Each row is a point on a tangle of strands that fork, close into loops and nearly touch. The rows are in no order.
Two points are linked if the straight distance between their rows is under 7.77. Some points are linked to none.
(916): | +0.82 | -2.31 | -2.04 | -2.87 | +0.27 | -0.17 | +0.39 | -1.56 | +3.28 | +1.00 | -1.94 | -0.42 | +2.59 | +0.42 | -2.12 | +2.81 | -0.30 | +0.43 | +1.13 | -0.02 | -3.63 | -1.78 |
(578): | -0.60 | -3.34 | +4.99 | +2.53 | -2.05 | +1.52 | +0.01 | +2.80 | +1.26 | -1.10 | +0.90 | +3.38 | +1.81 | -0.41 | +3.66 | -2.00 | +1.17 | +3.87 | -2.39 | -5.18 | +3.85 | -5.12 |
(645): | -0.31 | +1.96 | -3.80 | +3.97 | +2.98 | +2.97 | +0.10 | -1.39 | -1.37 | +1.00 | +0.50 | -2.08 | +1.93 | -0.36 | -0.21 | +2.11 | +0.48 | +1.26 | -4.74 | -3.11 | +1.19 | +4.31 |
(380): | -0.56 | +0.96 | +1.39 | +3.32 | -1.56 | -0.57 | -1.52 | -0.33 | -1.77 | +0.16 | -1.83 | -3.22 | -1.18 | +2.17 | +0.52 | -2.43 | +0.45 | -0.59 | +0.29 | +3.85 | -0.69 | +0.86 |
(173): | +0.16 | -2.19 | -0.58 | +1.53 | +1.26 | +0.85 | +0.28 | -0.07 | +1.41 | +1.02 | -1.56 | +3.29 | -2.39 | +1.69 | +1.47 | +2.81 | +0.45 | +3.49 | -1.04 | -1.51 | +0.43 | -0.31 |
(626): | +0.76 | -0.43 | -6.11 | -4.59 | +0.90 | +0.70 | +2.38 | -3.59 | +3.71 | +0.56 | -0.14 | -1.50 | +1.12 | -2.98 | -5.30 | +2.94 | -0.54 | -4.15 | +3.28 | -0.95 | -3.27 | +2.28 |
(481): | -3.00 | +0.45 | +1.89 | +0.87 | -0.04 | +0.49 | +1.28 | -0.08 | +0.53 | -1.19 | +0.14 | -2.26 | +2.00 | -1.59 | +0.82 | -0.26 | +2.80 | +0.95 | -0.93 | +0.63 | -2.47 | -0.90 |
(688): | +1.69 | -2.34 | +1.11 | -6.64 | -5.09 | -1.67 | +1.68 | -1.18 | +6.67 | +2.56 | -0.45 | +3.70 | +2.11 | -2.34 | -0.43 | -2.34 | -1.83 | +2.68 | +1.26 | +1.90 | -6.17 | -1.54 |
(311): | +0.23 | -0.27 | -2.90 | -1.50 | +2.79 | -1.41 | +1.26 | -3.73 | +2.50 | +5.40 | -1.14 | -1.70 | -1.46 | -0.43 | -3.99 | +3.05 | +0.02 | -1.67 | +1.69 | +5.06 | -5.84 | +3.52 |
(544): | -0.06 | +0.62 | -2.37 | +1.25 | +2.96 | +0.39 | +0.69 | -2.28 | -1.51 | +0.50 | +0.06 | -2.25 | -1.52 | -0.98 | -1.83 | +4.23 | -0.32 | -2.87 | +0.19 | +0.12 | -0.88 | +1.87 |
(527): | -1.86 | +0.92 | +2.24 | +2.84 | -0.38 | +3.23 | +0.88 | +2.79 | -3.55 | -0.74 | +2.37 | -2.06 | +4.39 | -3.36 | +1.76 | -1.60 | +3.05 | +1.80 | -4.03 | -4.12 | +1.11 | -0.26 |
(698): | +1.92 | +1.55 | +0.61 | +0.53 | -0.64 | -0.36 | -1.44 | -0.06 | -3.35 | -1.96 | +2.02 | -1.18 | -0.17 | +1.31 | +0.09 | +0.49 | +0.39 | -2.21 | -0.40 | +0.41 | +2.98 | -3.06 |
(798): | +0.15 | -0.23 | -4.48 | -1.63 | +0.61 | +1.24 | +3.80 | -2.98 | +2.20 | -0.98 | -0.10 | -2.33 | +2.31 | -2.46 | -3.29 | +3.93 | +0.75 | -4.50 | +1.60 | -2.54 | -1.61 | +0.73 |
(897): | +1.45 | +3.46 | +2.91 | +2.67 | -0.36 | -1.29 | -4.12 | +3.85 | -4.34 | -2.98 | +0.57 | +0.25 | -3.14 | +0.64 | +2.07 | -4.89 | +2.00 | +0.89 | +0.34 | +0.71 | +6.59 | -0.99 |
(435): | +1.76 | -0.14 | +0.78 | -2.22 | -0.71 | -0.06 | +0.65 | -1.28 | -1.81 | -2.48 | +3.09 | -1.91 | +2.29 | +0.41 | -0.56 | -0.01 | +0.34 | -2.34 | +1.32 | +0.54 | +0.57 | -4.47 |
(909): | -2.01 | +3.02 | -3.20 | +4.42 | +2.50 | +4.38 | -1.07 | +2.57 | -3.03 | -0.02 | +2.71 | -0.64 | +2.69 | -2.47 | -0.55 | +0.12 | +0.41 | +1.81 | -5.78 | -3.85 | +1.31 | +5.40 |
(862): | +1.07 | -0.49 | -0.78 | +0.51 | -0.15 | +1.83 | +0.32 | +0.13 | -0.69 | +0.03 | +1.16 | -1.23 | +1.94 | -0.76 | -0.37 | +3.16 | +2.00 | +0.22 | -0.60 | -3.25 | +0.63 | -1.53 |
(393): | -0.87 | +3.93 | -2.11 | +2.16 | +1.20 | +3.84 | -2.11 | +4.56 | -3.13 | -0.20 | +3.94 | +0.90 | +0.32 | -1.37 | +1.92 | -1.15 | -0.39 | +1.56 | -6.34 | -2.71 | +3.96 | +4.88 |
(690): | +0.10 | -2.31 | -1.45 | +1.03 | -0.41 | +2.22 | +1.20 | +0.56 | +0.73 | -0.69 | +1.48 | +2.92 | +0.17 | +0.49 | +2.47 | +2.80 | -0.53 | +0.58 | -3.51 | -4.54 | +3.98 | -3.36 |
(618): | +0.73 | -5.20 | +5.61 | -3.47 | -2.52 | -1.20 | +0.50 | -1.56 | +6.50 | -0.11 | -1.30 | +4.73 | -1.13 | -0.55 | +3.26 | -2.57 | -5.37 | +3.52 | +2.35 | -2.40 | -3.00 | -4.50 |
(948): | +2.78 | -1.88 | -0.98 | -6.26 | -3.02 | -1.23 | +2.10 | -0.92 | +3.66 | +1.02 | +1.08 | +1.81 | +3.10 | -2.65 | -2.56 | -0.20 | -0.74 | -0.19 | +1.38 | +1.14 | -5.40 | -1.87 |
(712): | +0.15 | -2.07 | +1.52 | +1.50 | -0.23 | -2.78 | -0.99 | +0.89 | +1.10 | +2.74 | -3.85 | +1.01 | -4.10 | +3.40 | +0.82 | +0.77 | -0.55 | +0.70 | +1.35 | +4.79 | +0.92 | +0.71 |
(35): | +0.17 | -2.89 | +1.86 | +2.61 | -1.77 | +1.02 | -0.48 | +0.43 | +1.88 | +0.52 | -1.64 | -0.37 | +1.90 | -0.12 | +2.80 | +0.26 | +0.46 | +4.59 | -3.25 | -2.81 | +0.04 | -1.05 |
(62): | -3.14 | +5.39 | -2.27 | +0.98 | +5.82 | +1.48 | +1.00 | -3.45 | -5.83 | -3.09 | +0.66 | -3.14 | +0.37 | -1.67 | -2.43 | +2.47 | -0.22 | -3.15 | +0.56 | -3.62 | +0.56 | +5.95 |
(613): | -3.19 | -3.40 | -3.54 | +1.46 | +3.62 | +1.18 | +0.71 | -2.24 | +2.91 | +1.81 | -3.10 | +1.36 | +0.01 | +0.99 | -2.09 | +3.45 | +0.27 | +1.00 | -0.90 | -2.37 | -0.42 | +1.33 |
(696): | -0.15 | +2.95 | -3.45 | +1.40 | +2.14 | +2.24 | +0.45 | -0.15 | -3.08 | -3.43 | +2.60 | -1.84 | +1.06 | -0.51 | -0.31 | +2.96 | +1.07 | -3.35 | -1.05 | -3.40 | +4.07 | +1.18 |
(656): | -1.18 | +2.84 | -2.21 | +1.61 | +5.29 | -1.02 | -0.45 | -1.68 | -4.07 | +1.18 | -0.84 | -3.39 | -0.71 | +2.39 | -2.92 | +2.20 | -1.25 | -3.40 | +1.36 | +2.64 | +0.30 | +6.31 |
(111): | -0.55 | -3.94 | -0.85 | -5.32 | -1.38 | -0.27 | +2.24 | -1.62 | +6.54 | +1.37 | -0.70 | +3.75 | +0.48 | -1.79 | -0.01 | +1.77 | -3.92 | +0.09 | +1.69 | -0.70 | -3.47 | -3.25 |
(571): | -1.14 | +3.56 | +0.83 | +4.16 | -0.89 | +1.17 | -3.03 | +4.81 | -2.16 | -0.57 | +0.90 | +0.87 | -2.35 | -0.48 | +3.07 | -2.38 | +2.51 | +1.45 | -3.26 | +0.28 | +3.30 | +3.05 |
(263): | -1.40 | +0.46 | -0.59 | +1.64 | +0.75 | +3.23 | -0.26 | +3.44 | -3.93 | -2.36 | +3.18 | +0.79 | +3.69 | -2.49 | +2.45 | -1.32 | +1.74 | +2.06 | -4.89 | -3.63 | +4.82 | +0.21 |
(222): | +0.80 | +3.93 | +1.75 | +1.91 | -1.83 | +0.76 | -1.50 | +1.91 | -5.71 | -1.89 | +3.11 | -0.55 | -0.36 | -0.16 | +2.81 | -4.19 | +2.84 | +0.09 | -1.90 | -1.31 | +5.94 | -1.39 |
(230): | +1.48 | +0.00 | +2.05 | -4.18 | -3.11 | -3.23 | -0.32 | +1.60 | +0.79 | -0.05 | -0.68 | -0.01 | -1.47 | +0.73 | -0.58 | -2.92 | +1.19 | -1.47 | +3.78 | +6.00 | -1.71 | -3.06 |
(73): | -1.16 | -4.62 | +1.63 | -3.55 | -2.27 | -2.10 | +0.21 | -1.71 | +7.77 | +3.80 | -2.60 | +4.32 | -2.68 | +0.33 | -0.57 | -1.45 | -5.20 | +2.84 | +2.98 | +2.34 | -5.80 | -0.43 |
(105): | -2.18 | +1.97 | +1.65 | +2.92 | +1.63 | +0.22 | -1.48 | +0.24 | -0.49 | +1.63 | -1.52 | -2.45 | -0.52 | -1.89 | +0.62 | +0.50 | +2.50 | +1.67 | -1.17 | -0.15 | -3.07 | +1.62 |
(237): | +1.29 | -3.36 | +1.38 | -0.91 | -1.91 | +0.25 | +0.52 | +0.70 | +1.87 | -1.18 | +0.33 | +4.28 | +0.52 | +1.62 | +0.67 | -0.11 | +1.67 | +1.32 | -0.34 | -1.70 | -0.33 | -5.30 |
(887): | -0.35 | -1.08 | -2.79 | +0.72 | +4.09 | -1.19 | +0.67 | -1.58 | +1.51 | +4.70 | -3.51 | -0.24 | -1.80 | +1.16 | -3.26 | +2.49 | +0.36 | +0.18 | +0.51 | +1.58 | -3.87 | +2.97 |
(640): | +0.24 | -3.82 | -4.29 | +0.19 | +3.43 | -0.56 | +1.36 | -2.33 | +3.62 | +3.23 | -3.42 | +1.37 | -0.79 | +1.17 | -2.20 | +4.77 | -1.45 | -0.80 | +0.75 | -0.11 | -1.11 | +2.74 |
(529): | -2.99 | +3.74 | -5.67 | +2.87 | +5.57 | +2.34 | +1.30 | -2.60 | -3.76 | -1.22 | +0.82 | -1.85 | -1.38 | -1.91 | -2.65 | +2.69 | -1.01 | -4.00 | -1.05 | -4.25 | +3.17 | +8.11 |
(864): | -0.99 | +5.15 | +1.87 | +2.10 | +1.00 | -0.05 | +0.98 | -1.03 | -5.94 | -2.64 | +2.55 | -2.75 | +1.29 | +0.46 | +0.29 | -0.86 | +2.64 | -0.61 | +0.13 | -1.06 | -0.65 | +2.05 |
(880): | +0.71 | +1.11 | +0.69 | -2.06 | -1.67 | -2.68 | +0.11 | -2.00 | +0.20 | -0.06 | +0.05 | -3.23 | +0.77 | +1.00 | -1.29 | -0.58 | +0.16 | -0.99 | +1.48 | +3.92 | -4.34 | +0.68 |
(511): | -0.98 | -4.24 | +0.39 | -2.46 | -0.71 | +0.96 | +2.48 | -0.74 | +4.86 | -0.57 | -0.22 | +3.99 | +1.09 | +0.74 | +0.99 | +1.07 | -1.42 | +1.33 | +0.60 | -2.45 | -1.31 | -4.53 |
(372): | +2.04 | -2.16 | +1.96 | -5.65 | -4.60 | -2.79 | -0.37 | +0.42 | +5.89 | +2.25 | -2.02 | +2.31 | -0.86 | -2.38 | -0.96 | -4.01 | -3.12 | +1.48 | +2.63 | +4.96 | -4.66 | -1.21 |
(614): | +0.68 | -0.24 | +3.15 | +1.07 | -1.93 | +0.58 | +0.19 | +2.62 | -2.67 | -2.33 | +2.08 | +0.36 | -1.48 | -0.38 | +2.63 | -2.94 | +3.48 | +1.61 | -1.77 | -1.21 | +5.20 | -4.41 |
(534): | -2.93 | +4.07 | -2.94 | +0.83 | +5.29 | -0.05 | +1.50 | -4.14 | -4.60 | -0.71 | +0.54 | -3.19 | -0.49 | +0.14 | -2.77 | +2.57 | -0.78 | -4.78 | +2.64 | -0.69 | -1.43 | +6.58 |
(568): | -0.32 | -2.96 | -0.46 | +0.76 | -0.20 | -1.03 | +0.31 | -1.03 | +2.65 | +3.25 | -3.61 | +2.60 | -1.90 | +3.24 | +2.17 | +1.31 | +0.30 | +2.86 | +0.51 | +1.34 | -0.78 | +0.24 |
(546): | +1.56 | +1.09 | -0.12 | +0.33 | +1.15 | -2.09 | -0.83 | +0.28 | -2.93 | +1.14 | -0.28 | -1.29 | -2.53 | +1.61 | -0.60 | +1.53 | -0.72 | -3.38 | +2.75 | +5.07 | -0.05 | +1.10 |
(842): | +0.97 | -1.75 | -0.05 | -1.80 | -2.54 | -2.05 | +0.58 | -1.02 | +3.31 | +3.28 | -0.88 | +2.54 | -0.71 | +2.58 | -1.93 | +0.21 | -0.80 | -0.72 | +1.95 | +4.09 | -4.48 | -0.97 |
(459): | +0.09 | -3.60 | +1.11 | -3.84 | -0.43 | -1.90 | +0.09 | -0.99 | +5.34 | +3.07 | -2.96 | +4.34 | -1.57 | +2.80 | -0.45 | +0.22 | -4.03 | +0.93 | +2.39 | +3.03 | -3.16 | -1.24 |
(379): | -0.07 | +3.76 | +3.10 | +3.11 | -1.38 | -1.48 | -2.70 | +2.85 | -4.07 | -1.76 | -1.18 | -2.94 | -2.44 | +1.37 | +0.31 | -3.17 | +0.48 | -1.70 | +0.28 | +3.34 | +2.07 | +1.69 |
(316): | -1.35 | -1.00 | +0.32 | +3.16 | -0.47 | +2.06 | -1.25 | +2.94 | +0.54 | +0.43 | -0.21 | +1.46 | +1.51 | +0.11 | +3.81 | -0.34 | -0.66 | +4.14 | -4.74 | -3.12 | +3.48 | -0.24 |
(752): | +0.23 | +1.65 | +0.83 | +2.48 | -1.08 | +2.69 | -2.03 | +5.95 | -2.47 | -1.50 | +4.38 | +2.24 | +0.23 | -1.31 | +2.47 | -5.23 | +1.05 | +2.45 | -4.37 | -3.63 | +7.62 | -2.43 |
(492): | +0.22 | +1.08 | +2.58 | +4.07 | -2.02 | -0.32 | -1.38 | +2.63 | -2.07 | -0.58 | -1.22 | -0.77 | -1.76 | -0.68 | +2.37 | -1.90 | +1.79 | +2.55 | -2.60 | +0.06 | +1.73 | +0.28 |
(385): | -1.50 | +2.62 | -1.11 | -0.39 | +4.11 | -2.85 | +0.22 | -3.01 | -3.13 | +3.01 | -1.43 | -3.69 | -1.02 | +0.62 | -2.84 | +1.01 | -1.32 | -2.92 | +3.14 | +3.78 | -3.13 | +4.99 |
(359): | +2.04 | -2.30 | +2.82 | -5.06 | -3.50 | -2.93 | -0.55 | +1.00 | +3.97 | +0.98 | -2.22 | +2.19 | -1.06 | +0.56 | -0.45 | -3.55 | -0.34 | +0.01 | +4.03 | +3.69 | -1.46 | -3.66 |
(873): | -0.72 | -0.12 | -2.93 | +2.20 | +0.76 | +3.74 | -0.45 | +1.98 | -1.27 | -0.29 | +2.03 | +1.61 | +1.22 | -1.35 | +1.19 | +1.64 | +0.32 | +2.99 | -5.05 | -4.18 | +4.11 | +0.05 |
(147): | -1.70 | +3.78 | +1.56 | +2.60 | -0.26 | +0.81 | +0.86 | +0.17 | -5.24 | -2.32 | +2.19 | -3.38 | +3.56 | -1.15 | +1.10 | -1.76 | +2.48 | +1.50 | -3.09 | -2.76 | +1.50 | +1.04 |
(430): | -0.05 | -0.84 | -5.29 | +2.81 | +2.20 | +4.18 | +0.62 | -0.98 | -0.26 | -1.82 | +1.49 | -0.60 | +0.82 | -0.35 | -1.85 | +4.10 | -0.12 | -2.64 | -1.88 | -4.97 | +3.47 | +2.01 |
(61): | +0.94 | +0.24 | +2.84 | +2.82 | -3.93 | -0.86 | -0.75 | +1.40 | -0.73 | -1.51 | -1.26 | -2.21 | -3.63 | -0.09 | +3.62 | -3.47 | +1.22 | +0.54 | -0.07 | +2.07 | +3.12 | -2.05 |
(404): | +2.22 | +0.97 | +2.69 | +0.53 | -3.83 | -1.05 | -1.55 | -1.06 | -0.25 | -0.67 | -0.72 | -2.70 | +0.96 | +1.31 | +0.16 | -3.10 | +0.05 | -0.14 | +1.89 | +2.32 | -1.77 | -1.40 |
(814): | +0.27 | -4.37 | +5.49 | +2.05 | -2.75 | +1.25 | +1.28 | +1.31 | +2.94 | -0.82 | -1.83 | +0.91 | +1.17 | -0.20 | +3.67 | -2.54 | -0.42 | +3.75 | -1.57 | -3.33 | +1.03 | -4.62 |
(233): | +0.64 | +3.01 | -2.41 | +2.83 | -0.28 | +1.59 | -2.85 | +4.47 | -4.12 | -0.69 | +1.73 | +1.09 | -1.29 | -0.23 | +3.36 | -2.10 | +0.06 | +2.54 | -3.92 | +0.15 | +6.05 | +3.13 |
(83): | -1.95 | +3.83 | -0.77 | +1.98 | +2.85 | +1.30 | -2.67 | +1.14 | -3.98 | -0.22 | +0.05 | -2.03 | +1.37 | +0.58 | +0.58 | +1.50 | +0.47 | -0.96 | -1.16 | -0.68 | +1.95 | +3.58 |
(247): | -0.84 | +0.64 | -1.78 | -2.74 | +5.46 | -2.67 | +1.20 | -1.62 | -1.94 | +0.75 | -0.46 | -2.44 | -0.36 | +0.76 | -3.81 | +3.35 | -0.61 | -4.79 | +4.13 | +4.40 | -2.80 | +3.51 |
(843): | -0.46 | -3.62 | -0.86 | +2.32 | +1.74 | +1.71 | +1.33 | -0.54 | +3.04 | +0.52 | -1.54 | +3.67 | +0.57 | +1.00 | -0.58 | +3.82 | -0.49 | +2.93 | -2.46 | -5.08 | -0.09 | -0.38 |
(339): | +1.18 | -1.22 | -2.29 | -6.49 | -0.83 | -1.81 | +0.78 | -0.75 | +4.57 | +4.18 | -0.27 | +3.03 | +0.08 | -1.22 | -3.56 | +1.18 | -3.60 | -1.81 | +3.36 | +4.07 | -4.70 | +2.10 |
(708): | +2.97 | -3.08 | +4.22 | -2.38 | -3.07 | -0.69 | -0.14 | +0.65 | +3.10 | -0.18 | +1.44 | +3.30 | +0.82 | +1.96 | +1.51 | -1.95 | +0.46 | +1.68 | +2.24 | -2.12 | +1.10 | -7.13 |
(334): | +0.73 | -4.62 | -1.90 | -2.77 | -0.27 | +0.83 | +3.83 | -2.51 | +4.69 | -1.83 | +0.35 | +2.59 | +2.53 | +0.34 | -1.71 | +2.21 | -0.20 | -0.98 | +1.00 | -4.06 | +0.01 | -3.56 |
(882): | -1.53 | +4.33 | -3.37 | +1.40 | +3.19 | +1.67 | +0.17 | -1.28 | -7.34 | -3.14 | +2.65 | -1.60 | +0.13 | +0.54 | -0.47 | +0.68 | -0.99 | -3.83 | -0.62 | -0.97 | +4.05 | +1.65 |
(565): | +0.22 | -0.90 | -0.13 | -2.35 | -0.92 | -2.49 | +0.55 | -1.72 | +2.17 | +2.52 | -2.28 | -1.04 | -0.13 | +1.56 | -2.78 | -0.70 | +0.17 | +1.31 | +2.23 | +4.84 | -5.73 | +1.62 |
(545): | +0.70 | -0.13 | -1.84 | +1.31 | +1.63 | -3.05 | -1.81 | -0.20 | -1.40 | +3.42 | -2.54 | -0.56 | -1.80 | +3.77 | -0.03 | +1.77 | -0.59 | -1.35 | +0.98 | +4.36 | +0.85 | +3.04 |
(709): | -2.44 | +2.34 | -0.83 | +4.99 | +2.36 | +1.18 | -2.43 | +2.31 | -1.61 | +1.89 | -1.45 | -1.62 | +0.42 | +0.56 | +0.50 | +1.08 | +1.54 | +1.86 | -1.73 | +0.93 | +0.26 | +3.37 |
(12): | +0.23 | -2.52 | +2.46 | -4.02 | -3.01 | -1.26 | +1.71 | -1.09 | +2.41 | -1.81 | -0.08 | -0.67 | +2.04 | -0.71 | -0.33 | -1.92 | +1.98 | +0.93 | +1.75 | +2.43 | -2.89 | -4.61 |
(261): | +1.20 | +0.22 | -1.76 | -5.66 | +2.15 | -3.37 | +1.36 | -0.93 | -0.27 | -0.34 | +2.15 | -0.59 | +0.37 | +0.30 | -3.27 | +1.78 | -0.86 | -4.10 | +4.19 | +5.08 | -3.01 | +1.14 |
(689): | -1.00 | +5.71 | +0.99 | +2.35 | +2.57 | +0.43 | -3.41 | +2.84 | -6.21 | -1.58 | +2.89 | -0.79 | -0.75 | -0.68 | +1.73 | -0.71 | +0.43 | -1.02 | -1.11 | -0.60 | +3.52 | +3.64 |
(910): | +1.93 | -1.62 | +2.72 | +0.18 | -4.31 | -2.49 | -0.83 | -0.07 | +3.64 | +1.54 | -3.01 | +0.52 | -2.19 | +0.71 | +1.25 | -2.09 | +0.56 | +3.08 | +0.22 | +2.09 | -2.53 | -1.45 |
(460): | +1.54 | -2.71 | +3.52 | -4.16 | -2.92 | -1.77 | -1.65 | +0.76 | +3.78 | -0.75 | -2.76 | +2.37 | -1.05 | +2.41 | +2.38 | -2.30 | -1.12 | +1.72 | +3.23 | +0.62 | -0.20 | -5.52 |
(906): | -0.88 | +2.62 | -2.56 | -0.49 | +1.66 | +2.22 | +2.89 | -3.60 | -0.98 | -2.50 | +2.22 | -2.65 | +1.90 | -3.03 | -4.31 | +2.81 | +0.92 | -5.06 | +1.76 | -3.65 | -0.63 | +0.50 |
(50): | -1.92 | +6.45 | -1.50 | +0.78 | +3.33 | +1.97 | -1.61 | +1.71 | -8.71 | -3.01 | +4.50 | -0.59 | -0.61 | -0.06 | +1.22 | -2.11 | -1.37 | -2.19 | -2.62 | -1.90 | +5.42 | +3.69 |
(476): | +0.41 | -0.66 | +4.27 | +3.32 | -2.66 | +2.05 | -1.65 | +4.84 | -1.53 | -1.05 | +1.60 | +2.07 | -0.52 | -1.32 | +3.36 | -4.83 | +2.25 | +3.20 | -2.94 | -3.79 | +6.24 | -4.05 |
(280): | +1.69 | -2.06 | +1.96 | +0.64 | -1.62 | -1.86 | -3.42 | +2.75 | +0.87 | -1.78 | -0.28 | +0.47 | -1.63 | +2.30 | +0.53 | -0.81 | -0.83 | -0.90 | +0.82 | +3.19 | +0.68 | -3.59 |
(174): | +1.74 | -0.46 | -1.43 | -5.27 | +0.20 | -1.66 | +1.00 | -1.59 | +0.37 | -2.59 | +2.03 | -1.11 | +1.42 | -0.73 | -2.30 | +1.28 | -0.37 | -3.30 | +2.68 | +2.61 | -1.95 | -2.73 |
(535): | +0.35 | +3.35 | +0.02 | -0.09 | +1.24 | -1.25 | -1.14 | -1.20 | -3.85 | -1.22 | +1.49 | -2.14 | -1.38 | +1.30 | +1.05 | +0.10 | -0.62 | -3.07 | +1.92 | +1.96 | +1.57 | -0.07 |
(830): | +0.46 | -3.77 | +4.88 | -4.36 | -3.40 | -2.96 | -0.38 | -0.22 | +7.69 | +0.09 | -2.05 | +4.39 | -2.46 | +0.28 | +1.19 | -3.26 | -5.40 | +4.05 | +3.29 | +1.44 | -5.25 | -2.41 |
(470): | +1.44 | -2.36 | +4.60 | +2.74 | -5.11 | -0.19 | -0.82 | +1.35 | +1.95 | -1.94 | -2.24 | +0.33 | -2.18 | +0.23 | +3.30 | -4.44 | +1.28 | +2.22 | -0.10 | -0.67 | +1.96 | -3.92 |
(240): | +0.25 | -1.04 | +1.69 | +0.01 | -3.01 | +0.12 | +2.14 | -1.73 | +1.15 | -0.48 | +0.25 | -2.44 | +2.69 | -2.78 | +1.38 | -0.14 | +1.73 | -0.29 | -0.07 | -0.10 | -2.54 | -3.15 |
(130): | +0.95 | +0.90 | -4.16 | -2.17 | +2.27 | -0.13 | +3.29 | -4.23 | +1.55 | +2.39 | -0.94 | -3.47 | -0.78 | -1.70 | -4.92 | +2.64 | -0.33 | -4.47 | +3.37 | +1.40 | -4.44 | +3.81 |

A fork is a point with three links, a tip a point with one. Leave the first point through the second and follow the links. Name the first fork or tip that comes.
(640) / (613): (529)
(379) / (380): (618)
(645) / (909): (814)
(656) / (385): (906)
(814) / (470): (645)
(830) / (73): (379)

A piece is all that can be reached along the links. How many separate loops has the piece of each point below (a circle has one, a figure eight two, a Y none), and how many tips (points with one link)?
(906): loops 0, tips 2
(233): loops 0, tips 5
(880): loops 0, tips 2
(460): loops 0, tips 4
(689): loops 0, tips 2

Name the points in between on the shortest way along the links from the first point to the second, in order.
(571) / (147): (492), (61), (470), (814), (35), (316), (873), (263), (527)
(656) / (173): (385), (247), (261), (174), (435), (698), (535), (546), (545), (712), (568)
(618) / (379): (830), (73), (459), (842), (565), (880), (404), (380)
(222) / (393): (614), (476), (578), (814), (470), (61), (492), (571), (233)
(430) / (12): (696), (882), (50), (689), (83), (709), (105), (481), (240)
